A landscape with many valleys, sampled at points; each row gives a point and its height.
From any point a ball rolls to the lowest of the 2 points nearest to it. It stops when none of these is lower. Distance is the straight distance between rows; heights are no part of it.
muv: [-18  -9 -23 -16  28  47  -6  19 -30 -10   1  -5 -18  17   7   1  37   0
 -18  -6 -20  -9  17  -4  11 -40  -3 -12  37 -15  10  -4  16  31   4  41
  19  28 -25  14 -21 -34]  height 37.1
tuv: [ 22   7 -14 -12 -24 -15 -22  -6  -6  22  15   0  21   2  30  -4 -12 -38
 -45  34  -8 -28   1  31   2 -34 -40  22 -16 -61  16 -11  -9 -24  -7  15
 -10  -8  -1 -13   4   9]  height 46.5
mufi: [-23   2 -32  -5  32  12  20  16  -1 -15  -9 -15  -3 -12  21 -25  18  36
  43 -31 -10  18 -11   2  -6  23  36 -14   7  49 -24 -11   5   3   5  21
 -25  35 -19  -1 -15 -49]  height 40.2
das: [ -9   8 -13  -1 -14   1  -7  16   4   1  33 -10  10  17  15  -2  31 -32
  -2 -14 -21  -7  18   1 -14 -17 -20   8  11 -37   5  21  14  -2 -15 -17
 -11  14 -20  25 -32   4]  height 47.5
Somu: [ -5 -20   4   0 -33   9  -8   8  27  -5   5  35  13 -20 -29  18   9  18
   8 -27   9 -47  65  24  14 -27 -14  -3   4  14 -17   5  12   3  -3   2
  -6 -27 -21   7 -30  14]  height 22.7
didu: [-24 -17 -13  29 -19  12  32   1  -5 -14  24 -10  14 -26 -26   8 -31   7
  30 -21  19   7   8 -27 -24   9  17 -37 -22  62 -11 -12  26  -4 -15 -18
  13 -14   9 -21  -4   4]  height 31.3
rigo: [ -5  25  -5  26 -16 -19 -40   2 -22   7 -23 -40  11  -5  -2 -18 -35 -15
  11  -6  30  26 -36  -6 -11   1 -11  12 -43  40  18  -3 -16 -37  12  -1
  13  -1  13 -19  20   5]  height 78.1
Tugo: [ 16 -21  -9 -25 -20 -10  14  23  11  -3  19  -1 -30   8  13 -27  52  36
  24 -20  22 -10 -14  10 -26   5  10  19   3 -12  -2  -8   4 -18  14  -3
 -31 -10 -16  13  31 -30]  height 41.9
ref: [  2   9  -2   6 -41 -23  15   5  -8   2  -7  23 -23  37  18 -16   7  18
  21  41  16 -15 -38 -32  -4 -19   0 -26 -18 -13  -3  21 -12  30 -23 -19
  -3  29  -9  20   8 -19]  height 23.4
Vez: [ -7 -27  18  15  19   3  16  34 -21 -14  19  -8 -12  14 -15 -25  27  17
   0  -1   3 -40 -37   5  13  -3  30  36  32  -5 -15 -12   2  14  27  17
   6 -12 -29   5  22  29]  height 55.1
seto: [ 18 -16   9 -17  26 -17 -13  -3  13   6 -13 -30 -20  -4  23 -39  17  -4
   0  -3  30  32 -10  10 -12  26  10  20  -4  36   9 -11   1 -17  43  25
 -22  -9   8 -23  17  -6]  height 71.0
fega: [-18   5 -25 -29  20  54   1  39 -11 -23   5  19  -3  21 -15   5  31   6
  34 -10 -23 -27  38 -10  19 -27   1   0  55 -14   4  -6   5  22   8  12
   7  15 -12  40   2 -29]  height 43.5
pepuz: [-31  43  33 -37  26   9  -2   1  30   9  -2 -36  18   9   3 -19  21  -3
 -11  28 -34  12  -8 -24 -20  20  -5   5   9 -49 -13  15  37   4  22  35
  14   7  -7  16 -13 -19]  height 50.7
bobis: [ -5  20  32 -27  51  17  -1  23   9 -24 -16 -39 -21   8   3  22  25  -6
  13  -5  19   5 -17  -4 -21  35  32  22  33  -1 -32  12  -6   5  40  49
  12   5 -27   1   8   0]  height 17.3
Kipe: [ 20  41  28 -21 -12  -2   9   5   7  -4 -36 -26   0   0   3  -4  14  22
  -3  32  -5  30  10 -51 -11  -1  12 -17  18  -4  -5   9  19  18   4  -3
  18  11  24 -12  16  -4]  height 41.8
rador: [  1  14  43 -43  36 -16 -35 -10  41  18  21 -14  -6 -13   1 -34   2 -16
  11   1   5   2  -2  18 -21 -12  -3  29 -16 -13  -6   7 -15 -15  19  49
 -35 -21  -9  15  25 -18]  height 68.8
Vusi: [-23  -6 -38   5  -6  -4  21   6   8 -10  -1   8  13 -11  24 -15   6  18
  47 -19   7 -11   1 -19 -15  11  30 -19 -10  55 -34 -28  27   3 -15 -30
 -18  16   3 -16 -22 -18]  height 36.0
nul: [ -9 -30   3  -9   7  -9 -26   5  49  43  28  12   8 -22  -4 -14 -17 -19
  -3  -8 -29  37  28  22  10  -1 -39  -5   2  -9 -12  -9  12  -4 -18 -39
 -14 -22  20  -8  -1   7]  height 64.6
kifu: [ 33   8  53 -33  17 -24  -6  19  35   8 -12  -6   6  -5  -7 -23  28 -15
  -5  24 -10   8  44  -5  -5  -7   2  12  -3 -23  -6  12   6 -29 -13  -2
 -20  -4   9 -27  17   5]  height 29.5
zabim: [ 17  12   8  -6  11   6 -17  -1  -4  16 -21 -17 -18  22  22 -15   1  -2
 -31  20 -10  41 -23  14   2 -20 -29  -8  -7  -7  21 -17  -3  -2   6  26
  24   4  32 -13  27  -7]  height 75.0
Mokep: [  0 -37   1  29  -4 -54  31  -4 -27  14   7   7  -5 -25 -28   0  -6  29
  10 -13  22   5 -40  -5  17  33  21 -13  13  32 -13  15   5  -3  23 -47
  13   7 -18 -16   4  18]  height 20.4
tid: [ -5  -9  26 -16  19 -17 -46  -1  24  40  15  11  -4 -15 -15 -28 -17 -20
 -34  38 -43   1  23  34  20 -23 -31   8  -9 -38  -3  15  10 -11 -19   5
 -10 -12   9   0  25   0]  height 65.8
lalu: [  8  54  19  -8  20   2 -12 -33  26  -7 -49   0  -8  18  20  12  16 -17
 -11  22  -3  36 -12  -9  -3  43   5  10   3 -32 -14  19 -24   5   3  16
 -21  29  -1  10 -16 -23]  height 24.2
lezu: [  6   1  -1   6  34   8 -15 -26  13  -4 -46  17 -18  20  30  16   3  11
  -6  -7  15 -26 -14   9   9  16  10  38  11 -26 -22 -15 -22  15  34  18
 -17   2  -4  23  10   3]  height 35.6
zalu: [ 24 -28 -28  27 -12  19 -22   7   5  -2  -6   2  -3 -10 -14  38   0 -29
 -18 -30 -10  16  30  31  -1 -18 -48   7   9   9  32   0 -35 -28 -13 -28
  15 -10  11 -11 -14  29]  height 60.1
kevi: [  5  -4  17  14  16   4 -12  -3  32  20  19 -17   6   1   3   7  -5 -19
   6 -18 -16  42   0  -7 -16   9 -27   1  18   8  16 -11   9 -11   5 -45
  -9 -21  19  -8  26  26]  height 63.4
Zeva: [ 13  -6 -17 -44  16 -18  31 -20  -7  17  13  30 -15   2  38 -13 -19  11
  41  -8   4  16 -10  17  14  18  25  -8 -28 -23  19 -10 -13  -6  -3  20
 -28  -6   1  15  10 -14]  height 38.9
tivi: [  4  -7  42 -11  13 -19 -33   6  35  13  10  -4   7  -5 -12 -31   6   5
 -20   2  25  -8   2  11 -12  -3  -8  34  -3  20 -14 -12   9  -7  37  25
 -31 -49  11   0  28   1]  height 70.0
Pok: [  2 -22  -9 -28 -23  10 -24   5   7  12  13   5  25 -12  12  -4  -4 -19
 -68  -4 -24   4  40  21  -9 -12 -37   4  -3 -45  19 -16  16 -38   6   2
  18 -24   4 -14 -16   3]  height 49.2
vina: [ -4  -5   1  17 -21   4 -20  -5  29   8 -17  37   4   7   3   3  15  -7
  -7  -2  -9 -35  22  -3  25  -2  -8  -1   8 -10 -23   0  16  52 -13 -34
   3  11   7  13 -25 -12]  height 27.5
Pas: [  8   2 -13 -18  -8 -29   2 -12 -13  10   2  21  -1  13  45 -19 -26  -2
   8  40  22 -25 -17  13  27 -15  23 -12 -38 -19   3 -13  -2  13 -16  50
  -8   8   6   2  -1  -5]  height 35.1
Mepu: [ -7  42  21   9 -11 -43  -5  -9 -16  14  -1 -10  45   0 -26  -5  -2 -26
 -45  72 -17 -43  -8 -36   1 -17 -13   3 -30 -30 -19  34  19  10 -19  21
 -12  19 -12   2 -22   3]  height 81.7
Fogi: [ -7  -9   0 -14   1  -8 -24 -13  -1  33  -7 -10  10 -19   3  -4 -48  -1
  32  -5   3 -14  38  20 -13 -31  -5  -3 -30   8  17   2  -7 -28 -18   0
   8  -7   7 -16   8  16]  height 31.4
reges: [ 14  33  12  10 -45 -20 -12 -18  -7   0 -25 -12  15 -10 -24  33 -12 -12
  -7  -2   7  18 -40 -22 -18 -17  -9  16 -20  -7   8  50 -33  -1 -11 -28
 -13  12   4  21  15 -15]  height 50.0
lotid: [  3 -23  -7 -28  -1  23  13  13 -16   4  12   9  22   8  24  23  -6 -16
 -49 -12 -25  29   9   0   4  -6 -12  -2  21 -34  24 -24  25  -1  -8  -5
  27 -10  -7 -17 -24  18]  height 52.1
latan: [ -4  21   4  20  14  -5  10  -1 -16  -3  15 -17   6  -9  19  -1 -10  -9
  -9 -11  -3  29 -31 -20   7  14  19 -21  16  30  -6 -11  33  23  11  -3
 -15  -6   3  14 -22  -5]  height 34.2
liren: [ 14  10  30   3   9 -17 -19   2  -5   4 -22  -2   2   6 -32  22 -27 -11
 -12  20  15  18 -35  17   7 -20  -8  28  -6  -1   7  34 -35 -17 -19  11
 -16  -1   9  -8  36  11]  height 47.1
Neme: [-11  12  36  -2  36   3 -18  14  -8 -21 -37 -49 -14   0  -9   6  -1  32
  15 -12  47  -4 -16 -12 -28  13  43   7   7  45 -40  17 -13   9  50  20
  11  12 -18 -20   7  -5]  height 29.6
vodid: [ -1  32  26  10  -2  30   7 -16 -20  -5   6 -10   7  -4  -1  15 -13 -25
  -5  20   2 -30  31 -15 -17 -23  13 -14   4   2  22   6  -8  10 -19  12
  15   3   6  -5   4   4]  height 42.2
gako: [ 23   0  -5 -12 -24 -19   4 -37 -16  15 -36   8  11   3  12  31 -34  -2
 -26  10  20  -6   1   4  -1  -2 -10   1  -6 -13  31  12   6  -8  14  22
  11 -12  13 -25  11  15]  height 48.8
fevem: [-19  11  12 -36  34   6 -50 -31  27  34   3 -18   1 -22  -9 -46 -15  -2
 -24  10 -32   3  23  33  -2  -1 -30  16 -26 -17   6   1  -3 -29  12  42
  -2 -25   8  -5   9 -23]  height 67.2
Medol: [ 11 -20 -10 -15  -9   3   1   1  11  11   7  27   8  14  13  28 -18   1
 -17  35   0 -19  10  38   3 -42 -37 -16   2 -47   1 -19  -3   5 -26   4
   7 -11  19 -12  24  34]  height 42.8
gimu: [ -5  -4  30 -12  75 -24   4  11  -5   9  -4 -31 -19  14  17 -24 -15  12
  14  12  25  -1 -45   3  11  19  41  13 -17   5 -17 -15 -15  23   7  44
  17  10  -1   1  13  23]  height 35.9
Rutof: [ 14 -35 -20  59 -38 -21  26   1  -8  -4  20  12  12 -13  -5  24 -10   2
  -2 -15  36  -1 -28 -16  22  27 -13 -33  -9  23  -5  -3  21   6   6 -48
  26  13   3 -11 -32  17]  height 17.0
vozig: [  2 -38 -16   5  19 -10 -30  -6   7  16  13  15 -34  10  11 -22 -14  17
  13 -29   1  17 -33  45  13  -2 -26  21   0 -10  11 -25  -7 -16  27  -7
  -8 -28   7  16  33   2]  height 43.6
Rareb: [-17   3  30   7  14  23 -29  16   2  -8   4  19   8   4 -46  18  10   4
 -51  -8 -28 -16   2  30  15 -40 -17  17  34  -9 -13   9   9  35   3  22
  -7 -23  -3  22   5   4]  height 32.6
gipi: [ -4  12 -28   7  53  31  24  14 -16 -18   4 -18 -26   7  22 -22  22  23
  12 -18 -18  52 -17  10   8  37  14   8  -1  22 -15 -34  -7  -9  -5  30
   5  23   3   5 -15 -45]  height 44.8
Baruf: [-21  52  42  27  -3  -9 -17 -12  -8  -3  -4 -33  32  -2 -15   0  -8 -29
 -32  15  -3 -14 -22 -23 -15   7  -8  26 -25  -3 -12  26  12   0 -22   0
  10  18 -15   1 -34  -3]  height 80.5
ripov: [  5  28  -6 -12 -69 -29  13  -9   1  -1   1   0  21  -7 -13  12  10 -18
  13   5  -1  26   7 -29 -24  -6  -6 -13 -20  -3  17  66  -9 -10 -33 -31
 -20  20   5  26 -41 -18]  height 52.2
vosub: [ -6 -15  -4 -12  62  13 -27   5   4  -1 -40 -21 -15  24   8  -9   4  13
 -10 -21   9  41   8  16  -2  -1 -15  12   4  18   7 -10  -6 -16  19  36
  27  -1   7 -25  19  -6]  height 72.9
bano: [-21  45  17 -17 -10   6   2 -18   6   3   3  -4  27  32  29 -14  12 -21
 -20  23 -34 -11   3 -36  -2  13   5  -8  20 -30   2  -8  40  29  16  14
   3  -4  14   7 -30  -1]  height 54.1
fot: [  5  -9   3   9  -3   4  20  16 -24 -16  16 -20   4  27  14   8  18  -7
 -20  -4  17 -27 -38  -9  -3  -5  13  24   1  -3  11  -8  24 -11  11  25
   7  -8 -34   0   3  20]  height 57.6
gavom: [-20  -8  -8  -3 -19  19  21   1  15  -7   9  44 -12  14 -20  12  14  31
  13 -37 -20  11 -14   9  12  13  -2   6  34   3  -1   2  10  13   9 -20
 -11 -12  -4  38  15 -37]  height 16.6
filag: [  4  25  12  -4  -4  -1 -17  -7  26   8 -26  26  -5   8  42 -18  -6   6
  29   1  -4  -4 -10  12   8  -3 -12  37 -34 -14   2 -18  -7 -18 -35  -8
  -8  -3   0  -3  19  -4]  height 36.3
sug: [ 11   9   4 -17 -38  -8  36 -13 -17   9 -47   7   5  16 -11  28 -16  25
 -13  24  12   8  14 -34  -3 -10   8 -22  -6 -12  -5  10  11  21 -17 -13
  21   7  34 -14  19   6]  height 45.5
gira: [ 11   8   5 -15  10 -22  15  17   7 -16 -16  -9 -23  42  51 -39  41  28
  12   2  16  -9 -30  -3 -11  28  21  22  -8 -24  -5 -16  -3   3   7   6
 -12  12 -13   7   7  -7]  height 39.6
Sanen: [ -6  -2  -9   2  35 -23   9   1 -22   9   4  -8 -34  14  24 -31  -5  20
  16  24  13 -26 -51   2  18 -18  31  -3 -22  -7  -9   1  -6  36 -14  37
   2  28 -21  24  17  -5]  height 30.0
fuvu: [ 21  15  16  12 -24 -37 -29 -22  28   9 -38  33  15 -10  18  -4 -14  -1
  23   1  24  -6 -14 -10   8  28  -3  32 -38   4 -21  -2 -34 -18 -19 -23
 -23  -8  17  -2   8 -16]  height 33.6
Nar: [ 38  -3  11  19 -29 -28 -10  -7   4   7  -9  12   9   4 -14  20 -23 -39
   1  44  23  -3 -22   2  11 -22  -9   1  -6 -21   8   9 -36   1 -14 -20
 -17 -10  21 -11  33  57]  height 44.1
gelep: [ 10  -3 -16 -12   4   6  -5  29   2  -7  -3 -25 -18  18  13 -17  46  11
   9 -10   2   1  28   2 -11 -26  -5  19  12   2  -1  13   6 -17   4  -1
 -31  27 -27   8  -6 -27]  height 44.4
tefez: [  2 -42 -29  35 -21  13  21 -14  13 -10  22  17  14  -8  22  27 -20  -8
 -13 -14  25 -34  12 -12   9  16 -14 -28   1  11   3 -33  20  15  28  -7
  20 -12 -20 -13 -27  25]  height 11.6
kuli: [-18  -6 -30   7  24  18  29   4 -56 -15  29   7  -7  -1  23  -2   0 -15
 -14 -21 -11  25 -12 -13  10   0  20 -46  11   5   5 -18  39  34   7   4
  11  15 -23   3 -53  -5]  height 35.7
zini: [-26  -2 -13  16 -11  23 -10   3  13  10  41 -18  11 -26 -18 -10  24 -22
 -15 -12 -53  -8  41  12  -9 -17 -39   4  -2 -10   2   7  10  -6 -24 -20
  -8   4  -5  21 -37 -32]  height 49.6
difol: [-15  22  14  -4   0   1 -11 -17  17  24  -2 -28   7 -20  -9   0 -22   2
  12  28   5 -52  25 -19 -16 -43  -2   0 -11   1  -4  22  15  -2  -7   0
   9   9 -11   1  14   3]  height 37.0
Ziv: [-17  -1 -37  16 -20  37  -3  13  17  -9  26   8  13 -33 -18  11  15   7
 -13 -37 -37   2  45  22 -25 -15 -38  -6   6  41  11 -26   5 -18 -26 -10
   2  -6   9   4 -26 -31]  height 51.5
ran: [  1 -44 -27 -14  -5 -19  46   6  10   5  34  21  -9  -8  -2   6  -8   9
  53   1  14  32   9   1  15  35  21 -43  12  10 -24  10  11  10   1 -23
 -25  24  -1  -9 -11   6]  height 58.7
vib: [ 24  14  16   6 -39 -16 -13 -12  30   4 -37  22  -1  -5 -20  30  -2   7
  12  21  13 -26  19   5   7 -19 -18   9  -5 -20   2  16 -37   4 -27 -32
   0 -20  29  -1  34  33]  height 41.7
tizor: [ 33 -42 -39  -7  -2  10  -1 -29 -20   2 -12   8 -14   6  29   3 -16  -9
 -35  -2  10  -3  25  19   5  12  16  -9   9 -14  31 -21 -11   3  45   6
  12 -21  12 -19  -3  13]  height 51.3
puvoz: [  1  -6  24  17  11 -14  -3  19 -10  -5   2  -5   4 -15 -11  20   8  20
  17 -23  13  -7 -33  -7 -15   3  25  13   6  32 -24  21  -7  -6   8 -47
 -22  14 -14 -11  -6   4]  height 24.6
piguz: [ 21   4 -26   3 -49 -27  13  -3   5  -2  32   1  18 -18   7  23 -22 -31
  36  -2  20  11  11  -4   2  19  -8 -22 -25  11  12  25   0 -14 -25 -18
 -32  15   4   0 -36   7]  height 53.9
talu: [ -1   7   6   7 -14 -40 -32 -16  24  29 -12  51  24  -1  22  14 -29  -6
  11  27  14 -22   3 -20  20  -2  -7  -2 -14  -1 -18  -7   0  26 -18 -30
  -6  15  11   3 -10   5]  height 30.7
Masi: [  2 -39 -36   1 -22  12  21  -8  18  -5  -2  24  14 -16  -7  45  -4   7
  17 -45  16 -26  46  -5   4  20   1  -8  19  11  -1  -2   6   7  19 -21
  -7  -8  -8  -4 -31  16]  height 17.5
vome: [ -5  14  14 -36 -31 -35   1  13  24   7  19  21  -8  33   8   1  16  12
  31  31   8 -23 -30 -25 -18 -13   2  -2  11 -20   6  31  -1   8  -5 -18
 -42  -5 -17  28  11 -12]  height 26.2
rupeg: [-10 -15 -31   4  -5  15  27  -1 -48 -20  -6  20  -5  24   1  14  13   4
  -4  -5   0 -26 -19 -20  15 -15   7 -21  22  -6  15  18  28  33   2   3
  23  27 -25   1 -31 -24]  height 29.4
Fupi: [-16  -3  20 -17 -23  -3   7  24   4 -13  32  17   5  13 -26  12  31  18
  22 -10 -11 -12 -24 -12 -14  -9  17   3  52  -4  -7  33  22  28  18 -19
 -29  -5 -23  29  12 -16]  height 21.4
Tole: [  3  -6  -1   7  -9  24  28  -1 -26 -25  -9  38 -10  15   7  -5  19  22
   0 -20  -5  -9   1   9  16  31  22  16   3 -13  14 -12 -17  -6 -12   1
   3  -5  -4   8  10 -18]  height 10.9
Mubeg: [-17 -57 -45  36  24  15 -12 -11  -2  13  30  25 -42  -7 -15  -4 -35  15
  16 -29   4   3   0  51  21  11 -18 -11  10  18  14 -28 -22  -5  23 -10
  11 -33  -4   2  18  29]  height 45.7
Seka: [ -2  12  48 -21   4 -10 -16  10  22  -3 -15  -5  40   4 -52   4  31   8
 -53  30 -36 -14  -3   5   6 -24 -32  29  32 -34 -31  27  18  11  -7  26
  -3  -6   9   2   2   4]  height 37.2
tofe: [-10 -40 -21  47   7  27  11  17   0   0  48  19 -29 -21 -30   4 -17  -9
  35  -9  12 -10  17  31  11  -3   3 -25  -5  36  -2 -11 -18  15  -7 -19
   0  -7  -7  11   2   3]  height 48.3
Doro: [ -5 -29 -74  51  17  14   4 -18  -6 -11   5 -11   2 -25  -5 -13  -3  -7
   2 -31 -12   8 -12   9   5  19  11 -23  -5  65   0 -39  -5 -12   0   1
 -18  -4  -6 -24 -21  -7]  height 53.0
sakam: [ -9  36   7  16   8 -24 -18  -1   6   9   3 -35   5 -12  11  -4  -7  -1
  14  -4   9  13 -39 -26 -33   2  10  -6  -5  43 -26  10   6   5  17 -28
 -28  18  10  -3  -5 -21]  height 29.7
Lefos: [ 16 -27 -24 -24  42 -16   3 -25 -16  10  -1  13 -30   5  22 -27 -25   6
   7 -17   3  25 -22  48   9  21  12  16 -32 -20  27 -18 -28 -21  21  28
   7 -12  -1   0  23   6]  height 41.5
kisub: [ 10  24  55 -44  26 -21  -3   4  12   9 -23 -19  12  -4 -20  10   5   7
   2  33   6   3  -4 -31 -21 -14  27   2  19  -2 -23  35   4   4   9  15
 -10  -2   4 -18  28  12]  height 36.1
pubag: [ 12  57  34 -20  39 -11  -4 -19  -5   5 -34 -30  -1   1   6   6 -10 -31
 -33  33  10  59  -3  -3  -7  25   3   3 -19 -40   4  22  -9 -19  -6  46
   0  18   5 -14  -9  -2]  height 13.7
bov: [-26   8  20   6   3  31 -38  14  33   6  20   7  -1 -20 -55   2   8   3
 -25 -17 -20 -29  47  24   8 -32 -21  -2  23  15  -7  -3   4  10  17  -4
   3 -53  -4  21   0   8]  height 27.9
nufe: [ -8  29  30   2 -34 -35  -4 -38   7  21 -20 -16  42 -22 -53   5 -28   0
 -39  51 -21 -28  10 -36  11  -4 -23  -2 -44 -21 -14  32  -9 -15 -34 -11
  11  -6  16   8  11  15]  height 82.8
pido: [-28 -19 -30  29  -2  55  25  16 -17 -32   2  17  19 -18 -12  28  15   8
  16 -42 -26   4  33 -17   5 -21   0 -10  19  37   1 -23   5  11 -16 -12
  24   4 -11   5 -25 -33]  height 53.2
todan: [ -2 -37 -18   4  15  43 -10  -3 -22 -18   7  17   5  -2  -9  11 -16  -7
 -30 -11   4 -13  61   9  -6  -5  -3 -17  25   3  47 -31 -19 -14  38   3
  22 -49   4 -21   0  42]  height 54.6
luked: [ 30 -17 -54  23 -30  10  28  -2 -13 -18  51   4   5 -20  14  10 -28 -31
  23  -1  24  19  -7  32  15  32 -10 -45 -39   7  23 -18 -12 -37 -11 -13
  -8   5   8 -18 -27  19]  height 55.7
med: [ 20  14  -6  12   2 -15   3  -1 -54  -3   0 -33 -26   9   8 -15 -31  -7
  -4  16  20  37 -42  -3   5  -9  -4 -20 -25  21  22  -2   6  -2   9   5
  23   6  21 -10  17  23]  height 76.7
vabul: [ 16 -33 -27  -3 -32 -12  43   3 -14 -15  37  42 -37  19 -13  -9  24  17
  32  11  -5  12  12  13  29  35  24 -37  13 -32   8  16 -18   6  -5 -29
 -15  23  -9  11  -9  -2]  height 59.9
Fevi: [-20 -48   0 -17   9  14  10  24   3  -7  -1  14  29 -11   9  14  26  -7
  -1 -44 -23  24   2 -25  16   0   0  -2  46 -13 -14 -16  43  13   7  -6
  14 -10 -30 -17 -14  19]  height 55.3
nipem: [ 18  13   1 -18 -17  -4 -17 -27  32  12 -26  48 -11  21  21  11  -2   1
  10  22 -12 -13   2  27   3 -25 -28   9 -14 -48  17   2 -29  -6 -30  -2
 -23 -14  13  12  39   2]  height 39.1
Rak: [ 15  43  53 -19   6  -3  -4 -14   5   6   9 -34  11  -2  -5 -23   5 -39
 -32  41 -17  16  20  -6  -3  21  11   6  -8 -30  14  19  -2 -34  -2  20
  -6  -4  12 -22   1   6]  height 23.7
mogo: [-15   0 -29   5  20  12  30 -12 -38  -1  27   6 -36  -1  26 -37  -5  29
   0 -21 -14  32 -28  27  21  33  33 -19 -16  20  12 -53  -7  -3   9   8
  21  -7  18   7 -13 -11]  height 48.7
Tos: [  3  34  15  15   4  -6   4   9   0 -29 -24 -35 -35  32  27  -5  27  29
   0   9  27  14 -63 -10 -11  25   7  11 -10  -6 -22  -3 -10  -5   6  15
  26  24 -12  -2   2 -15]  height 42.9
ged: [-12   1   6  11   5  51  17  22 -42 -31 -13   6  10 -14 -37  30  -2 -18
  -4 -25 -11 -19  46 -35   5 -24  18 -12  25  25   7   0   2   7 -13  10
  43  -1  -2 -12  -4   5]  height 48.6
ledal: [  1  24  29 -13  19   4  -8  -8  23 -21 -60  15  -4  26   7  20  24   9
 -28  11   1  -2  -3  22  -9  27 -11  41   8 -37 -19   6 -13   4  -2  47
   4  11  -2   2   2 -14]  height 30.8
Muki: [-11   8  34  -3 -37 -10   9 -20  24  17 -10  -6  30 -38 -56  16 -12  20
 -15  13 -31 -15  49 -17  -1  -8 -10  -7 -18   3 -19  44   2  -4 -28 -36
  35   5   7  17 -10  -6]  height 83.5
pebo: [-22 -26 -41  16  17  -1  38 -20 -24  -9  20   9  -9 -23 -13 -40 -20  25
   8 -31 -16   6  -4  14   4  40  43 -27  10  58  13 -37  -5  -8  26  16
  16 -23  10  -5   6   1]  height 50.8
zim: [ -5   0  -3  10 -36  -4  30   6 -33 -28 -26  10  24   5 -20  19  20   8
  17 -21   4 -31  -6 -55  -7  -6  17  -8  13  21 -12  36  23  39  -4 -38
  22  26  -3   8 -35 -10]  height 23.5
zoke: [-11 -18 -24   3 -20   1  13 -25 -17  13 -13  23   4 -12   2   6 -49  15
  31 -24  21   6  21   0  -4  13   2 -22 -31  35  13 -18  -6 -18 -19  -6
  15  -7  19 -19   9  17]  height 25.9
Vilis: [ 16  15  -4  30 -15   5 -12  -1  16   7 -10 -29  11 -13   8   9  15 -16
 -11 -11 -15  13   8  -6  -5  -9 -41  34  -7   4  10  11  -7 -14 -28 -51
  27   7  15  -8  -6  21]  height 61.8
duki: [ -7  28  -2 -27  12  63  -5  34  -3 -20   0   1   8 -11 -12  -7  27  15
   4 -14 -41  11  59 -15   2   2  -3  -3  46   9  10 -23   0  -1   2   8
  13   8  12  13   9 -46]  height 48.5
roga: [ 10  36  24  29 -20 -18 -31 -14  -8  -4 -34 -28  32   1  -1  -2 -19 -27
 -17  21  29 -27 -20 -33 -10   3  -8  26 -36   7   4  -1 -11 -22  -6 -13
  33   1  14 -16  12  31]  height 79.3
Zifir: [-19  19   1 -38  30  26  -3  19   9  -3   1 -32 -10  28   3 -10  22  -7
  -6  31 -29  -1 -12  -5  -4 -31  -8   2  46 -29 -17  -1  28  33  18  48
   4  36 -10  18  16  -9]  height 44.7
rabom: [ 23 -33 -54  13  -6 -20  33  -6   4   7  19 -14 -27 -20  12  -6  -9  -9
  47   2  12  19  10  33   5  37  24 -33 -12  32  -4 -18 -22 -26   2 -21
 -35  12   2 -22   2  18]  height 57.4
duler: [ 19 -36 -32  24 -34  38   6  19  -3 -16  57   4   3  -7   9  19  -6 -43
 -13 -21   8  12  21  37   4 -12 -33 -18 -14 -10  25 -19 -16 -20  -2 -25
  13   7   5 -14 -38  21]  height 57.9
Misiv: [ -9 -34   1  26  18  33   0  43 -22 -11  57   1 -14  -3 -20  -3  21 -10
  -5 -14  -8  -9   7   9   2 -21   8  10  31  19  -2 -11  -3  13  -3   7
 -15 -16 -20  18   4   5]  height 51.8
Kuvo: [ -3   6  39   1  36 -17 -10  -7  -7  -7 -18 -21 -28  -2 -18  -8 -21  28
  11  16  43 -12 -35  11  -6  11  53  11  -3  28 -12  15 -37  13  28  33
  -7  -6   7   6  30   9]  height 36.2
masor: [ -8 -13  -9  17  11  24   5   1 -18 -15   6   7  -5   1  -5  12  -6  21
  23 -43  -4   0  10   3  -7  12  11  19   4  28  30 -22 -12 -24 -18  -6
  11 -28   5  -8  22  16]  height 18.8
Lop: [  7  27  -5  23 -50 -22  28  11 -32 -20 -23  -3 -12  21  -7   4   1   9
  14   9  22   0 -28 -56  -8  -3  20 -17 -22   9 -10  18  19  20 -30 -54
   7  30   0  15 -22 -10]  height 18.3

Where does a ball stop that starts at each point below?
Vez | Sanen
tizor | pubag
nul | tefez
rabom | tefez
lotid | tefez
nufe | tefez
